Points, in no order, along strands that fork, close into loops and pass close to each other.
Two points are linked if the straight distance between their rows is under 60.7. Some points are linked to none.
(964): 10 -5 -24 -1 0 2 -1 15 21 17 -15 8 5 -4 8 11 -16 4 -13 18 -20 10 -3 0 27
 -17 16 35 3 -5
(1241): -6 11 6 -10 28 2 -2 1 1 -11 -6 -5 3 15 10 -13 -1 -17 6 -24 7 35 1 -8 -33
 -26 -4 -21 11 15
(439): 0 2 1 19 -3 10 9 -9 -13 14 -7 -26 9 -19 5 -4 -16 6 9 4 -11 3 -2 -11 20
 34 9 18 -13 -14
(58): -5 7 4 0 23 12 -4 -18 32 -34 -6 -32 13 12 -8 -18 13 -9 5 -3 -14 28 8 28
 -2 -9 -31 -2 2 5
(1447): 23 -28 -17 15 -15 -20 0 35 28 20 -15 5 -11 -10 6 16 42 1 -12 21 20 17 5
 12 12 -11 1 2 15 6
(257): 4 -21 7 1 -27 -27 16 -7 -8 11 12 6 -25 7 -4 3 39 10 11 28 -1 -2 4 22 16
 8 -13 -16 7 -16
(1160): -14 39 8 -8 1 -8 -22 -23 -11 -9 9 -2 -12 11 -3 -2 -44 15 14 -17 10 -20
 -26 -23 -24 9 -14 -17 -9 7
(1080): 29 -34 -8 4 -6 -11 -2 28 -1 20 -2 -5 -16 -12 12 23 37 -9 -10 17 8 24 9 8
 0 -19 -7 0 14 -6
(870): -31 6 7 1 5 3 14 -14 8 10 -27 18 20 24 13 -4 -15 20 0 0 -37 8 -6 25 27
 -12 34 12 7 3
(1190): -25 2 13 -21 2 -12 13 4 29 -2 -15 14 23 0 1 -4 0 -2 -4 -16 26 -14 4 -7
 10 42 29 -7 1 23
(1430): 14 5 3 1 14 14 20 23 -22 21 -28 -16 8 23 21 -1 7 -26 2 -2 -5 31 4 -6 -15
 -13 12 1 21 16
(98): -2 -10 -7 17 -17 -14 1 18 -24 38 -13 4 10 -7 8 9 9 2 7 26 2 9 -6 -17 22
 20 23 17 6 -9
(29): 10 28 -3 -3 6 -17 -34 -1 23 -33 12 4 9 -3 -5 2 -18 15 -4 -5 34 6 -4 -23
 -28 -8 -20 -12 5 5
(40): -11 -9 -8 12 21 28 24 2 -35 19 -17 -19 11 6 -1 1 4 -27 8 -4 18 15 7 -27
 10 13 22 -7 15 15
(174): -5 -23 -9 1 -21 -4 14 -1 -21 14 2 24 -10 -3 -1 7 7 -1 -7 3 18 -17 -4 -21
 10 20 21 -5 7 7
(266): -20 -1 9 11 -18 -17 8 6 -16 38 -3 -5 14 -13 5 3 3 3 4 10 10 1 -7 -15 27
 51 18 12 -2 -3
(566): 5 2 13 1 -6 -11 -3 0 -33 8 7 7 -2 4 24 0 -11 12 19 -3 -14 12 -10 -5 -14
 -34 4 5 10 -25
(1341): -4 -12 15 10 -9 -4 2 -4 -44 10 11 5 -12 0 32 3 16 12 20 5 -15 11 -13 6 0
 -26 0 -14 2 -35
(357): 1 -20 -2 8 13 16 -12 -12 13 -19 6 -17 2 -1 9 -4 18 -1 -3 -1 -15 25 8 25
 -5 -36 -16 6 15 -11
(55): -5 15 13 -7 22 -1 11 3 -19 6 -19 7 3 19 22 -3 -19 -11 11 -25 0 18 -9 -11
 -12 -28 9 -9 17 19
(1639): -5 4 -1 12 19 26 -8 -32 19 -26 -1 -30 2 -5 -14 -15 -2 -5 -5 -11 -10 29
 -4 12 -7 -3 -9 -1 -15 14
(683): 1 -30 -21 37 8 11 -13 15 2 5 -15 3 11 17 10 7 19 4 1 10 10 34 8 9 13 -32
 44 -3 19 6
(1083): -25 4 23 0 2 -10 20 -14 -8 -12 13 -25 14 4 9 -28 6 10 25 -4 5 -6 -7 19 6
 18 5 -6 -18 -1
(1176): -15 6 23 -30 4 -2 25 -6 8 -9 -12 21 5 23 2 -1 3 -5 -7 -7 -8 -13 -2 16
 -14 -7 -9 -12 15 12
(1493): -6 -18 -12 27 -1 5 -9 7 -26 16 -16 8 16 4 9 6 20 -3 -6 0 17 23 4 -11 12
 -19 44 -2 17 8
(610): -7 8 12 -10 19 9 -3 -12 25 -29 -2 -6 11 20 -4 -9 -1 -8 3 -16 -8 16 7 31
 -16 -15 -21 -11 17 20
(1408): 4 20 -2 -20 9 22 -6 -10 33 -24 -10 13 -8 2 -31 -1 -31 -19 -19 -17 -4 -8
 -5 2 -24 0 -6 -12 -5 27
(901): 19 -20 5 -1 -22 -21 1 17 -1 6 13 -5 -27 1 -6 16 28 5 1 19 -1 -4 17 14 8
 6 -24 -6 -8 -20
(825): -12 -2 13 12 18 -1 0 3 -10 8 -5 -6 31 -3 10 -5 1 4 16 -24 27 30 2 -22 11
 8 22 -6 8 16
(561): 2 41 5 4 -11 -12 -17 -1 -6 -20 24 -13 -4 -4 -22 -4 -21 5 12 6 4 -35 -8
 -12 -11 36 -25 5 -27 -15
(1428): 15 -16 -5 15 4 -6 -7 10 9 1 5 -18 0 -15 11 -1 21 15 3 4 -2 30 20 10 4
 -28 -17 9 8 -14
(540): -6 -6 -14 -19 3 12 0 -13 52 -34 2 21 0 14 -26 2 -5 -3 -25 -1 -14 -17 6
 26 -2 -1 -6 -3 -4 6
(304): 16 -2 4 -4 4 -3 3 19 23 -1 -14 -4 25 -13 -14 13 5 -22 -7 -1 28 5 11 -19
 -16 30 1 7 10 13
(321): -2 -7 -10 17 4 12 6 4 -35 9 -13 -18 8 -12 0 7 22 -30 3 2 30 4 7 -21 2 27
 16 -10 15 15
(955): 0 -7 5 -2 -3 -8 9 11 17 -8 -12 13 21 -9 -10 6 16 -11 -9 -4 34 -10 8 -11
 -4 33 18 -7 -11 20
(1515): -18 -8 11 8 12 16 12 -26 -2 -15 3 -24 6 -2 0 -19 1 7 3 -13 -5 -3 -4 11
 10 28 6 2 -25 8
(558): -17 -10 -4 18 13 7 1 1 -8 6 -12 10 20 5 2 -2 10 -2 -15 -23 16 20 5 -18 6
 6 37 -11 13 14
(902): 15 -19 -5 27 -1 16 13 17 6 27 -19 -32 1 5 7 7 13 -12 -6 20 -19 34 3 15 6
 1 12 23 15 11
(617): -3 25 -3 -14 7 19 -3 -13 3 -13 -10 23 -20 8 -18 9 -37 -14 -28 -15 -9 -20
 -12 -22 -10 4 1 -9 -6 23
(1507): 3 -28 -17 22 2 9 -17 0 5 2 -5 10 4 0 16 0 12 25 -7 9 -2 24 -2 17 22 -43
 25 4 8 -11
(818): 33 -1 10 -13 5 -7 6 24 24 -4 -14 -15 -3 -8 2 10 11 -26 -2 0 9 15 17 10
 -32 -10 -20 5 21 7
(187): -2 19 -4 -2 -11 -26 -27 -3 21 -39 34 21 2 5 -10 -4 -2 19 4 7 35 -12 1
 -11 -23 -11 -19 -20 -2 -12
(969): -19 6 4 -3 -5 10 2 -18 -17 11 -2 14 12 -6 9 -13 -17 12 -2 -5 -21 -10 -14
 1 18 7 20 11 -7 -2
(236): -2 10 -21 5 -8 -12 -25 -11 20 -14 35 -8 -9 -5 -7 -1 5 18 2 18 -2 -25 7 8
 12 16 -22 15 -45 -28
(1632): 38 -15 -33 -3 -9 -6 -1 35 -9 40 -17 -4 -22 -15 -1 35 9 -14 -18 19 2 -9 4
 -8 20 -12 -4 10 2 -11
(1431): -8 13 -12 -14 -1 18 -20 -15 -5 0 15 41 -19 1 0 7 -19 18 -10 0 -18 -28
 -15 1 -7 -27 -12 1 -2 -3
(342): 16 31 -5 2 -1 6 -20 -9 7 -12 7 -12 -1 -14 -20 1 -40 2 -3 -5 -3 -21 -7
 -16 -9 24 -26 14 -19 -6
(656): -5 -25 -28 6 -20 10 11 -11 -3 15 -2 24 -24 -8 -5 0 9 14 -18 9 -14 -21 -6
 9 24 -1 26 -6 -11 6
(1608): 11 -17 -5 21 7 13 -1 10 17 8 -16 -13 4 2 3 8 20 -10 -11 6 -7 46 3 9 -5
 -16 15 15 23 13
(1039): 9 7 6 -4 0 4 14 13 -23 22 -22 -13 7 3 15 6 -15 -16 -4 14 -8 1 -5 -17 -8
 11 3 15 11 -1
(1560): -16 -8 28 -5 -14 -25 12 -4 -2 -4 11 -8 10 1 6 -13 19 5 19 12 3 2 5 20 5
 18 -16 -9 -8 -18
(1550): 9 -12 -8 -24 -1 -5 -11 0 35 -23 -1 27 0 5 -13 0 18 7 -21 7 6 -10 14 22 2
 -35 -16 -14 11 10
(990): -5 17 15 1 4 4 -11 -11 -17 6 4 -15 0 -3 19 -7 -16 9 10 -13 -1 15 -10 -24
 -20 -20 -10 2 7 -7
(380): -19 -3 11 4 16 24 11 -24 -30 -5 -2 1 -6 15 9 -15 -2 -8 4 -31 -1 9 -12 -1
 -6 -12 27 -26 -6 16
(1438): 0 -14 3 25 -9 4 -18 -12 -33 9 25 -14 7 -19 17 -3 15 13 16 -3 1 26 -5 -12
 6 -10 3 3 0 -23
(1577): 3 4 -3 -1 -1 8 14 8 0 14 -24 4 14 -2 7 2 -25 -1 -8 5 -25 6 0 -13 4 -1 11
 27 5 1
(142): -13 2 6 -5 11 29 5 -32 -2 -20 3 -2 -19 -1 -19 -16 -9 -11 -10 -22 -7 -25
 -6 3 -2 31 10 -17 -18 29
(1516): -10 35 -2 0 2 9 -17 -23 14 -14 7 6 -2 4 3 -7 -44 27 -7 0 -24 -17 -23 2
 -7 -5 -11 10 -4 4
(518): -30 10 9 -7 19 5 5 -14 13 -8 -14 24 21 24 18 -2 -14 4 -2 -14 -21 9 -1 24
 12 -25 13 -3 20 4
(690): 23 9 3 -1 4 4 17 29 -17 18 -32 -17 17 7 22 12 -17 -18 3 3 -6 30 2 -18
 -16 -16 -1 24 19 4
(1047): 4 -17 10 13 -7 -23 -9 15 -19 16 5 29 15 2 17 10 15 18 10 4 17 16 5 -11 0
 -18 19 -7 21 -22
(344): -20 -4 19 -16 26 -12 32 2 9 2 -7 -3 8 20 16 -17 9 -12 18 -22 13 18 -1 17
 3 15 17 -8 10 23
(309): 7 -24 -12 15 -2 -1 -9 12 -1 21 -1 -3 -13 -7 29 10 23 25 5 19 -18 17 -5
 10 40 -28 16 3 0 -24
(1155): 21 -13 -11 13 -17 3 10 27 -4 29 -21 -13 -8 2 -4 7 10 -18 0 30 3 15 7 -2
 7 0 13 19 14 11
(182): -15 51 17 -14 1 -9 -7 -20 4 -10 10 3 10 11 6 -8 -40 22 5 -11 1 -17 -21
 -7 -5 0 -30 -2 -4 -1
(141): -17 7 15 -4 22 -6 28 17 27 13 -19 -6 13 22 12 -4 3 -18 11 -13 10 22 2 18
 11 28 22 4 13 47
(799): 10 22 -1 -6 7 0 -35 7 14 -14 10 3 5 -5 -4 8 -28 -6 -8 -13 9 8 -1 -24 -22
 -16 -14 1 1 3
(977): 0 -3 11 -23 -1 13 24 1 -8 1 -20 1 -17 16 -16 0 -11 -26 -7 -8 -12 -19 -6
 8 -16 12 9 -6 0 23
(1253): 9 14 -10 10 -12 -14 -21 8 -15 16 28 14 -9 -19 8 12 -9 13 3 -4 -7 -7 4
 -16 11 -7 -18 11 -14 -30
(433): -4 7 17 -25 11 8 37 -1 12 -12 -25 11 -1 25 -10 1 -13 -19 -11 -5 -30 -17
 0 26 -17 -1 -3 -3 4 20
(992): -10 -17 -4 -5 -17 12 13 -17 -13 -5 -6 28 -13 -6 -9 5 12 -4 -19 0 -1 -35
 -5 -9 9 13 24 -10 -12 10
(874): 9 -14 1 19 -11 7 -11 -21 -27 -3 25 -22 -7 -23 -4 -13 1 12 14 4 1 2 4 -3
 -3 8 -7 1 -19 -18
(1436): -6 4 -16 9 1 37 -15 -31 12 -26 4 10 -30 2 -16 -7 -9 9 -18 -7 -17 -16 -7
 11 -8 -19 -14 -20 -15 11
(662): -21 17 27 -9 -5 -35 2 -1 -4 -4 25 5 20 7 2 -18 -6 12 24 -10 22 -14 2 -8
 -5 22 -5 -18 -12 -7
(1349): 1 10 -5 -14 -14 14 -2 -13 11 -9 1 18 -20 -6 -20 9 -24 -19 -26 -5 -6 -45
 -14 -9 -13 15 -3 -1 -13 9
(1594): 1 -13 22 4 -2 -6 38 9 -6 20 -12 -24 -19 3 8 -8 26 -2 8 33 -13 14 -8 26 0
 1 2 2 15 8
(948): -14 2 23 -1 -5 -17 3 -23 -11 -19 31 -9 17 9 6 -23 22 14 24 9 7 -4 4 15
 -9 -6 -20 -25 -2 -22
(650): 3 6 11 -14 11 -1 22 11 -14 16 -17 -10 -4 8 8 -2 -18 -28 7 -9 -9 -10 -5
 -9 -18 15 -3 -4 8 22
(1270): 17 0 -9 -7 -22 -2 7 10 -8 17 11 10 -19 -19 -8 14 -8 -15 -12 14 -9 -34 -7
 -15 5 18 -7 21 -10 -10
(888): -11 24 10 7 -10 -29 -2 0 3 -12 28 4 27 4 1 -16 1 15 20 4 9 -5 12 0 -8 23
 -21 5 -18 -26
(1364): 5 -26 17 13 -17 -6 15 -4 -9 9 8 -19 -22 -6 1 -3 40 4 15 33 -11 12 -1 26
 8 3 -10 -1 11 -14
(223): -29 -6 16 -7 -5 -24 11 6 8 7 -13 29 24 1 8 -2 1 14 -4 -2 16 -1 -3 -6 11
 20 30 -9 9 12
(562): -20 9 16 18 -4 -14 -23 -14 -8 -31 41 -2 4 9 0 -15 14 18 21 -1 22 -3 1
 -11 -17 -3 -18 -27 -8 -18
(754): -15 -1 0 -4 5 27 9 -28 10 -15 -1 -13 -3 1 -19 -14 -12 -3 -4 -10 -23 -26
 -3 21 6 30 4 7 -23 17
(405): 11 -4 -16 14 -12 -18 -16 14 -34 27 6 17 11 -7 16 18 -1 20 13 4 7 12 3
 -22 8 -22 12 6 3 -32
(961): 11 -10 7 6 6 3 -12 -8 -6 -20 18 -26 4 -3 3 -9 7 6 12 -4 10 15 5 5 -10 0
 -14 -6 -6 -11
(243): 16 8 -4 -8 -9 -16 -16 5 9 -19 31 -19 -16 0 -15 -7 17 9 11 25 1 -7 12 22
 -8 -3 -43 -5 -17 -25
(1621): 24 -10 -23 1 -21 -11 -9 17 -12 32 17 -1 -30 -25 -7 25 1 -15 -11 4 -9 -32
 8 -2 29 16 -12 20 -24 -25
(1351): 12 -26 9 12 -15 -5 7 9 -19 22 2 6 -20 1 28 5 9 10 14 30 -15 17 -11 15 16
 -29 11 1 4 -24
(1607): 6 -7 21 -5 3 2 42 17 -6 17 -21 -22 -6 14 3 -1 15 -23 1 9 -10 13 -16 28
 -10 15 13 -4 15 31
(295): -1 -2 -14 9 -11 26 10 -22 -22 15 1 -9 -2 -10 4 -2 -12 14 -10 2 -22 -10
 -9 1 20 17 14 23 -15 -6
(792): 17 -15 -42 9 -11 1 -3 22 -5 32 5 1 -17 -25 -7 23 14 -10 -20 1 -8 -21 3
 -10 29 -4 -4 10 -14 -14
(1523): 13 18 -15 -15 -5 9 -15 -8 10 -12 17 20 -36 5 -9 14 -21 20 -20 -2 -3 -38
 -9 7 -11 -24 -36 -8 -9 0
(542): 2 -5 -27 29 19 33 7 5 -41 18 -15 -11 11 8 4 2 -3 -18 7 -3 -1 17 5 -32 17
 -11 16 2 8 -3
(1162): 3 -19 -24 9 0 14 -12 -8 10 2 -2 12 11 -20 -14 6 23 0 -13 -7 22 2 14 -16
 14 8 17 -2 1 7
(890): 10 11 17 -16 4 -11 14 19 8 -1 -6 -29 12 -3 -8 -12 -6 -19 13 -3 2 -12 6
 13 -19 37 -18 4 -7 10
(179): -28 -7 12 2 -9 -25 7 6 -6 17 -8 16 22 2 14 -2 4 30 12 14 -1 5 -12 8 27 3
 33 4 13 -4
(1064): 3 -22 -12 6 -23 -20 0 27 15 25 -5 32 5 -14 -5 23 19 -2 -16 15 28 -12 14
 -18 20 23 14 5 10 -4
(19): -13 -8 15 16 2 -22 -10 6 -15 0 7 10 31 -4 19 -3 13 14 9 -5 24 23 2 -15
 -2 0 20 -5 17 -8
(458): 9 -7 -2 -2 -13 -26 -3 27 23 26 -18 15 16 -2 4 22 2 4 -3 13 12 -4 3 -11
 16 11 23 24 13 2
(1571): -7 38 2 -21 -6 -20 -15 -5 19 -33 15 -3 1 9 -12 -12 -15 8 11 7 5 -27 -5
 12 -18 -11 -37 -7 0 -9
(1494): -20 -7 6 6 -15 -6 27 7 -25 34 -8 4 -2 -5 -4 7 11 -6 3 9 7 -15 -3 -11 13
 41 26 -10 4 10
(173): 5 20 -6 -26 -8 -10 -10 -3 22 -28 12 19 -12 7 -13 5 -11 9 -1 15 -4 -33 0
 7 -13 -29 -42 -6 -2 -3
(624): 13 2 -19 -10 6 -2 -28 2 14 -12 8 12 -10 -7 -3 3 -8 7 -13 -9 0 3 9 -5 -8
 -27 -13 3 -9 -3
(1289): 9 21 19 -4 0 -15 2 5 -2 -10 15 -17 -2 -3 -27 -5 -12 -14 9 1 10 -41 -4
 -16 -19 48 -19 -6 -15 -2
(242): -2 0 -14 3 -12 -1 -2 14 2 24 -21 33 -4 13 17 1 -12 15 -11 25 -30 -5 -10
 3 33 -19 32 20 8 -9
(1088): 21 -15 -16 -17 -4 -10 -20 4 36 -20 15 7 -24 -11 -24 6 19 4 -11 7 14 -31
 11 2 -11 -12 -25 -17 -17 3
(151): -7 -13 -23 11 -10 33 8 -22 -27 19 -13 16 -17 -6 -10 -8 -6 5 -12 -1 -22
 -3 -9 -3 25 2 35 8 -9 4
(51): 30 -7 -1 -4 -17 -9 12 9 -1 19 10 -18 -34 -14 -4 6 1 2 0 13 -21 -3 8 17 5
 4 -23 2 -16 -23
(536): 0 14 -17 13 16 25 -22 -13 -2 -9 -5 -11 8 -7 -12 -6 -24 -8 -15 -16 -9 17
 2 -13 4 -4 9 16 -1 9
(916): 4 0 11 9 0 1 17 1 -10 12 -3 -40 13 -15 -7 -3 0 -16 7 4 5 -2 1 -18 17 50
 9 18 -3 -1
(1542): 15 -2 0 -23 -23 -3 6 2 2 1 7 25 -32 -12 -19 12 -5 -4 -14 3 -7 -48 2 2 -5
 13 -10 10 -12 -6
(438): 3 -11 -3 -18 6 5 -2 -4 28 -26 -9 26 -1 14 -3 6 8 -9 -24 -16 8 5 12 11
 -23 -38 -9 -15 26 14
(366): 2 11 11 -13 1 -12 1 8 19 -17 6 -21 8 1 -17 -15 -5 -3 9 3 -2 -30 6 12 -21
 38 -14 12 -20 -11
(515): -21 21 19 -14 12 -21 9 2 6 -1 2 -12 30 7 14 -11 -14 6 20 -27 5 -3 -1 -13
 0 17 -6 -6 -4 5
(816): 4 12 1 -10 20 8 -3 -2 12 -14 -18 20 4 17 -4 10 -13 -13 -15 -25 0 20 5 -2
 -35 -28 -2 -16 15 20
(1122): -8 0 -17 13 13 24 2 -6 -40 6 -6 -13 1 2 17 -11 -11 -2 -3 -9 -16 17 -3
 -17 -4 -17 13 7 -2 -8
(903): -10 -3 31 -16 10 0 46 9 -7 15 -9 -22 -9 21 15 -15 7 -18 23 -7 -5 12 -10
 14 -3 22 11 -8 7 28
(737): 18 1 -12 -4 -9 -5 -25 9 19 -23 10 12 -14 -17 -23 7 14 -8 -7 -3 28 -16 14
 -13 -24 3 -19 -21 -11 4
(283): -2 3 5 6 20 6 17 15 -34 13 -18 -12 16 30 28 -7 -8 -29 23 -22 -1 37 -5
 -10 -9 -25 25 -5 20 10
(1357): 2 8 9 -9 -1 -2 -9 -10 13 -25 24 -22 5 3 -16 -14 2 4 7 7 4 -9 6 14 -20
 -13 -32 -8 -7 -11
(332): 2 -11 -8 -11 -8 -26 -2 17 41 4 -7 22 9 -7 8 13 10 18 -10 28 -14 -10 4 12
 29 -11 -6 20 9 -8
(1276): 13 -27 -13 18 5 4 -8 13 26 -2 -7 -18 9 -12 12 5 36 3 3 7 12 40 9 13 6
 -22 2 10 14 4
(1223): -4 10 16 -7 11 -8 10 8 -11 13 -3 -17 19 -10 -8 4 -2 -23 18 -16 18 -12 3
 -27 8 56 3 5 -11 2
(1216): 35 -27 -27 -5 -7 1 10 42 -6 22 -12 1 -29 0 4 20 19 -13 -25 8 1 5 13 -1 4
 -36 -5 -3 3 -2
(76): 3 6 5 -9 -16 -25 -12 6 12 -25 29 8 1 -5 -15 -2 12 0 4 2 31 -13 18 -2 -29
 -2 -22 -30 -3 -8
(576): 12 1 -23 -8 -6 -11 -9 11 16 -8 25 -10 -26 -6 -15 -1 1 12 -4 16 -14 -26 7
 17 7 3 -43 10 -35 -22
(1625): -8 4 -9 -10 -3 1 -28 -19 -10 -16 20 44 -12 3 3 5 -6 28 -7 -7 11 -19 -9
 -5 -5 -36 -10 -20 3 -12
(1470): -9 4 14 -10 14 3 5 -20 15 -12 -9 1 12 17 17 -11 -2 -3 6 -3 -23 14 -5 30
 -2 -37 -2 -4 22 5
(373): -5 11 0 5 7 2 -9 -2 -16 3 3 -6 11 -18 -18 4 -17 -9 3 -18 20 -17 7 -35 1
 32 3 2 -5 -8
(1245): 11 -15 -14 -9 -10 -3 -10 4 0 -1 9 12 -16 -7 -11 13 6 -3 -12 -10 11 -7 8
 -13 -11 -11 -6 -9 0 -4
(307): 5 -8 -3 11 6 26 1 -7 -30 -2 4 -20 -1 -19 -23 -9 24 -20 6 -3 28 2 9 -18
 -5 25 0 -17 2 7
(1386): -3 5 -16 -13 11 18 1 -15 42 -32 -10 16 -11 1 -33 -3 -19 -14 -26 -12 -10
 -22 -1 9 -1 15 -1 8 -26 17
(652): 7 -8 8 12 -3 10 -3 -15 -33 -10 19 -28 -4 -18 -22 -12 16 -6 18 -8 17 -6 4
 -9 -12 32 -9 -16 -20 -11
(986): -25 -7 4 -11 19 24 19 -26 -3 -13 -1 0 -19 20 -17 -16 -5 -14 -1 -32 -8 2
 -8 11 -9 11 23 -24 -16 25
(1272): 16 -4 -19 7 -1 -4 -15 14 -30 23 8 3 -16 -25 10 15 -10 4 3 2 1 1 8 -28 7
 -25 -9 5 3 -28
(1267): 29 2 12 -7 13 4 8 25 7 1 -19 -18 11 5 11 12 -5 -16 1 -1 2 32 5 -7 -27
 -23 -20 13 23 0
(968): 3 -1 -13 -22 1 -6 -5 10 36 -6 -4 24 4 1 -3 12 1 12 -25 4 -18 -6 14 20 17
 -28 -9 15 12 -1
(1217): -12 4 -10 7 14 29 -19 -31 17 -26 7 2 -11 3 -26 -7 -11 5 -16 -19 -5 13 -2
 14 -10 -14 -7 -8 -4 16
(837): 12 12 -18 14 11 27 -29 -19 14 -21 7 -30 -4 -9 -14 -10 -18 0 -6 -13 -2 9
 0 -9 -2 13 -11 11 -16 7
(1084): -21 9 5 3 3 -2 14 -18 -9 7 -8 7 17 7 20 -20 -11 19 16 2 -34 8 -17 22 27
 2 23 15 1 -8
(1509): 8 -15 -7 18 -17 -20 3 27 -10 48 -17 -9 -20 -13 6 14 18 -5 1 41 -1 14 -3
 -3 23 7 13 18 12 -2
(1139): -4 -3 19 1 3 -5 36 32 13 18 -31 -20 2 18 3 3 12 -15 5 10 15 12 -5 20 -5
 28 19 7 13 45
(211): -17 -6 9 13 12 26 -11 -33 -20 -17 11 -5 9 5 17 -19 3 16 10 -11 -18 19
 -13 17 14 -31 14 -2 -7 -16
(1388): 2 18 3 -2 -4 -18 -12 1 -10 -1 22 0 9 -1 -5 6 -14 7 5 4 7 -2 7 -17 -10 7
 -15 7 -14 -26
(145): -12 -10 7 21 8 3 -15 -20 -19 1 11 -7 16 -6 21 -21 8 22 11 -1 -6 29 -5 3
 14 -11 24 4 -5 -25
(786): -18 10 -6 7 -6 -23 -26 -6 1 -31 40 14 11 -2 0 -7 9 32 14 6 29 -11 11 -6
 -3 -9 -22 -12 -17 -31
(1537): -13 11 5 11 5 11 -30 -29 -7 -26 21 -2 3 1 16 -18 1 23 19 -9 -10 -2 -13 3
 11 -45 -12 -5 -1 -19
(1085): 6 25 -13 -1 -2 10 -21 -21 8 -10 12 -3 -20 -15 -8 2 -34 16 -5 10 -22 -29
 -12 3 8 8 -23 20 -15 -4
(972): -17 -19 -3 6 -13 -8 -7 4 11 19 -17 27 10 12 10 9 12 25 -2 21 -8 6 -7 15
 34 -14 38 10 14 -7
(287): 22 1 -3 -9 -8 7 11 7 -4 11 1 -16 -27 -11 0 6 -19 7 5 20 -47 -13 -7 13 3
 10 -29 28 -6 -26
(810): 22 -6 -9 0 10 5 0 14 24 -11 -18 1 8 -11 -9 18 9 -31 -15 -3 19 19 15 -2
 -25 6 -7 1 14 18
(989): -15 13 18 -26 16 4 26 0 -11 5 -12 15 -3 26 13 -7 -14 -10 9 -29 -8 1 -4 7
 -17 -15 2 -21 5 28
(1255): -15 8 -18 5 7 18 -14 -17 -6 -10 0 6 0 -3 -9 2 -14 -6 -11 -19 10 -7 2 -24
 5 16 17 -1 -12 10
(1335): -13 17 -1 11 6 -3 -36 -16 4 -17 20 27 9 3 14 0 -7 30 11 -16 8 -2 -6 -7
 -4 -41 -6 -11 5 -19
(626): -15 6 7 -18 16 8 6 -10 44 -35 -7 6 15 13 -25 -8 2 -10 -17 -7 1 4 14 22
 -14 0 -2 -15 4 20
(1585): -11 20 19 -4 9 -5 5 -6 -11 -12 0 -6 11 3 0 -10 -18 1 9 -17 3 -2 -7 -7
 -15 0 -5 -12 -4 7
(699): 18 -1 27 -17 -9 -6 24 17 -15 8 -13 -18 -6 0 2 3 6 -24 3 4 8 -8 2 3 -27
 27 -15 1 4 8
(701): 17 -7 5 -9 -23 -17 14 19 6 20 -2 2 1 -11 1 18 3 -11 2 15 5 -12 6 -9 12
 20 2 22 3 -6

How many points has the smallest loop of links through each point below? Write none if it is on no loop.
(1430) -> 10
(610) -> 16
(964) -> 14
(187) -> 7
(1585) -> 20
(1571) -> 13
(141) -> 5

A piece is two or more points that can be reached from each other along the links. Count, over all rows, the pieces, the separate loops (a circle has one, a figure eight two, a Y none), the forks (points with three links) and the tips (points with one).
pieces -> 6
loops -> 7
forks -> 13
tips -> 11

Name the points in between on the shortest way along the links from the first point to the second, in order.
(295) / (1621) -> (969) (1084) (870) (518) (1470) (610) (626) (540) (1386) (1408) (617) (1349) (1542) (1270)
(990) / (1047) -> (1585) (515) (662) (888) (1388) (1253) (1272) (405)
(1523) / (542) -> (173) (1571) (1357) (961) (874) (652) (307) (321) (40)
(1585) / (558) -> (990) (566) (1341) (1351) (309) (1507) (683) (1493)
